The views of a scene show one set of named points, each view turned or mirrored, shifted and resized as a whole, with a little noise and some points left out.
In the rows, zero is written as 128.

Scene 1
View 1
(17): [175  66  60  77 129 119 124 104 141 115 132 166  84 159 110 183 153  54
 135 111 149]
(12): [166  82  67  95 131 126 104  60 133  92 132 169 103 164 114 196 156  34
 142 148 164]
(69): [151  79  95 102 158 157 209 114 112  51  90 175  93 116 143 130 168  59
 195 127 162]
(153): [145 140 108 162 103 160 128 121  74 106 157 141 136 169 156 129 123 138
 130 129 171]
(220): [122 117  91 126  89 152  96 101  80 123 159 154 122 176 154 121 146 118
 133 132 161]
(237): [110 124 107 143  89 159 127 125  74 115 141 147 135 166 156  98 159 145
 129 119 147]
(14): [139 136 105 161  88 147 110 127  87 128 149 132 149 180 131 140 145 148
  94 113 142]
(115): [144 102  90 121 126 146 140  90 104  82 121 163 116 152 136 150 160  74
 150 139 159]
(191): [142 126 110 149 115 164 154 126  77  93 141 151 124 152 160 117 134 126
 150 124 171]
(65): [161  60  79  78 143 135 192 137 137  89  95 170  82 127 118 143 178  68
 160  93 137]
(119): [181  90  95 109 160 158 203 131 104  66 126 171  78 120 157 137 122  72
 195 120 190]
(234): [184  79  76  91 142 140 158 121 119  99 141 166  75 142 139 161 127  66
 164 113 176]
(100): [192  84  69 100 134 126 126 109 133 115 149 158  88 161 116 192 128  67
 132 112 167]
(83): [187  79  78  98 143 137 165 122 128  93 129 163  84 142 126 169 137  68
 154 110 165]
(25): [182  81  82 101 140 135 177 145 128 101 123 157  89 139 122 158 141  87
 146  92 154]
View 2
(65): [108 155 135  99 128 142 164  91 159  52  68 156  60  74 103 141 128 162
 126 129 146]
(119): [150 145 109 146  91  73 183 108 120  55  50 131  76  96  93 108 131 143
 173 136 137]
(83): [129 138 128 141 109 112 148 105 141  76  75 139  71  90  94 120 115 120
 108 145 149]
(12): [150 153 119 143 110 172  96  80 145  97 113 138  86 133  67 119 107  72
  90 143 182]
(237): [136 192 141 204 127 128 146  67 130 116 110  11 125  83 139 195  97 179
 131 125 126]
(17): [116 151 132 134 116 154 115  96 162  85  89 144  81  96  79 126 113 102
  59 146 160]
(14): [135 156 159 221 142 122 135  78 128 148 134  15 107  76 149 186  74 151
  89 139 135]
(191): [153 166 130 200 110  92 163  85 114 105  96  42 107  92 129 162 102 161
 156 132 130]
(69): [149 157 115 109 113 125 181  84 129  46  69 144  65 103  98 129 134 159
 200 120 154]
(234): [129 146 118 148  98 101 147 109 141  71  63 132  82  94  84 115 122 116
 105 146 142]
(220): [141 196 128 207 108 134 118  73 136 116 106  26 133 101 109 175  99 137
 102 135 141]
(115): [155 161 125 157 118 145 137  76 130  96 106  96  92 114 100 144 107 126
 141 130 162]
(100): [128 134 134 159 112 120 122 108 145  99  91 130  79  94  86 118 102  91
  60 155 153]
(25): [115 135 138 140 124 107 163 105 146  78  74 132  64  69 111 133 114 145
 102 144 137]
View 3
(100): [150 131  95 128 128 141 134 140 116 103 151 129 116 115 101 111 161 117
 127 142 124]
(119): [176 125  92 156 129 146  94 106 133  84 124 127  98 115 118 129 137 153
 122 130 157]
(191): [158 150 125 120 137 146 110 126 128 121 117 115 115 136 110 163 136 160
 145 137 161]
(115): [140 133 106 128 127 151 124 132 121 121 141 104 106 115 124 131 136 146
 139 124 148]
(12): [132 117  98 133 117 153 140 144 107 119 164 102 101 102 120 101 147 124
 136 133 119]
(17): [135 124  89 131 125 132 142 146 121 105 153 125 113 113 117 102 159 122
 115 129 121]
(14): [139 170 132  90 143 142 139 149 121 141 129 116 138 142  94 165 151 138
 153 139 154]
(69): [153 126  82 155 128 148 104 108 140  93 132 110  98 108 140 124 125 159
 115 105 169]
(65): [141 134  74 142 135 126 127 127 147  92 137 127 115 116 135 112 145 140
  98 104 157]
(83): [155 131  88 138 129 141 121 127 127  94 142 128 111 114 112 116 151 131
 119 130 143]
(153): [154 156 139 106 136 151 116 135 117 133 120 110 120 139 100 172 140 154
 159 146 153]
(25): [155 141  87 133 135 134 124 127 137  92 136 135 122 122 112 122 152 130
 113 125 152]
(220): [137 141 136 106 130 133 129 151 117 138 126 109 115 140 115 157 146 156
 147 142 131]
(234): [164 123  94 143 128 135 113 126 128  90 134 135 106 121 110 119 154 137
 117 139 135]
(237): [137 157 135 102 138 132 127 144 130 140 116 109 125 147 117 173 140 165
 144 129 156]
View 4
(69): [130  92 160 131  72 136  99  96 186  98 136 172  65 174 111  83 166 139
  75 168 153]
(65): [125 128 173 124  64 161  96 109 170 108 145 172  88 141 128  72 138 127
  85 155 151]
(25): [113 135 168 139  89 149  96 101 166 115 140 161 116 141 131  88 152 114
  71 132 142]
(234): [125 125 149 133  95 135  98  94 166 111 122 177 111 129 118 102 158 130
  60 122 138]
(153): [ 82  74 144 151 133 126 142  90 142 107 109 129 141 164  86 111 193  74
  99 117 103]
(115): [107  84 139 136 113 133 124 112 142 111 123 167 101 147 100  89 159 122
  90 143 140]
(220): [ 93  79 140 132 121 140 149 102 125 107 101 150 132 130  82 104 166  84
 113 114  99]
(100): [110 134 140 140 122 137 104 114 138 125 125 178 133 110 124  95 144 128
  61 112 145]
(17): [117 133 143 127 107 149 106 123 133 123 125 190 115 101 125  81 128 135
  74 125 149]
(83): [123 123 151 138  97 136  97  99 166 112 128 174 107 138 121  95 157 132
  61 130 146]
(237): [ 83  75 158 136 109 150 151  98 137 104 114 128 129 156  85  97 173  64
 127 128  95]
(12): [115 102 118 131 134 127 117 131 123 122 116 198 104 107 108  84 137 151
  70 132 159]
(14): [ 66  93 156 153 139 145 144 111 119 121 125 123 157 148 101  93 171  61
 116 119 107]
(119): [134 107 156 140  80 126  93  77 195 100 126 167  92 168 114 108 181 133
  52 138 140]
View 5
(12): [178 126  87 144 118 128 168 137 151 166  85 105 146 143 102  72 188 111
 152 153 162]
(237): [106 134 159 139 110 151 160 101 117 183 115 134 129 160 152 130  91 136
 184 106 130]
(191): [ 97 119 148 157 119 134 171 115 115 160 127 133 140 165 139 150 117 126
 163 105 158]
(69): [127 103  77 174 132 122 169 126 131 132 177 131 106 149  94 140 176 111
 175 116 198]
(100): [140 124 101 154 114 115 150 129 163 141  73 122 166 134 107  95 170 119
 122 135 162]
(17): [153 126  78 150 111 121 142 123 171 142  84 126 146 123 100  81 174 124
 141 132 159]
(234): [126 106  92 163 111 113 169 134 155 129 109 133 151 140 105 115 167 128
 134 114 180]
(14): [108 149 174 140 122 142 137  94 125 185  79 123 155 158 152 125  98 121
 156 126 119]
(115): [143 123 113 151 124 135 167 123 129 167 120 118 129 155 116 112 157 115
 172 133 161]
(25): [112 121  96 167 122 114 135 113 156 125 117 138 145 134 106 127 157 121
 137 115 171]
(220): [128 128 148 132 101 148 179 117 128 185  89 127 142 157 148 104 111 141
 173 114 135]
(65): [125 118  63 169 124 122 128 110 164 122 147 142 115 122  95 120 164 121
 161 112 176]
(83): [130 116  92 165 119 115 155 125 154 130 112 130 147 136 102 116 170 118
 135 122 177]
(153): [104 127 178 143 118 138 182 116 107 184  99 121 153 176 151 139 110 124
 161 117 143]
View 6
(12): [ 99 118 135 153 122 178 140 188 146 126 105 172 134 126 149 127 153 118
 125 160 100]
(65): [ 84  84 161 165 138 142 179 133 131 179 138 100  90 143 196 154 117 121
 131 174 114]
(115): [104 113 144 146 152 152 147 132 120 138 105 141 123 149 135 145 124 130
 112 136 109]
(119): [106  84 210 127 177 140 193 150 105 141 147 111  80 174 143 169 132 125
 135 142  96]
(17): [ 88 109 138 145 122 180 169 170 143 157 114 146 115 124 167 126 148  94
 127 188 121]
(83): [ 97  99 169 131 147 165 179 154 119 148 135 128 103 150 162 139 135 107
 136 174 115]
(14): [109 144 108 101 167 170 153  63  87 152  76 134 150 158  98 111 103  90
  93 153 164]
(69): [100  79 188 165 162 123 166 141 118 150 146 103  89 162 171 174 115 154
 132 131  87]
(191): [112 119 158 111 187 143 169  88  89 145  96 119 115 174  99 151 109 112
  99 128 130]
(153): [116 136 143  98 189 155 159  81  82 134  76 136 132 173  73 137 113 102
  91 125 141]
(234): [ 97  98 177 127 154 164 188 163 123 149 127 130  93 149 148 146 143  98
 129 171 113]
(220): [102 133 123 124 170 154 158 102 114 151  56 146 125 144  86 142 126  89
  76 140 137]
(100): [ 96 113 145 123 133 188 173 160 125 147 123 143 120 136 155 118 144  91
 134 189 131]

In a view up to two points have been moved. Name them for each view, in the order of its rows, or write none.
view 1 => (153)
view 2 => none
view 3 => (234)
view 4 => (83)
view 5 => (191)
view 6 => (100)
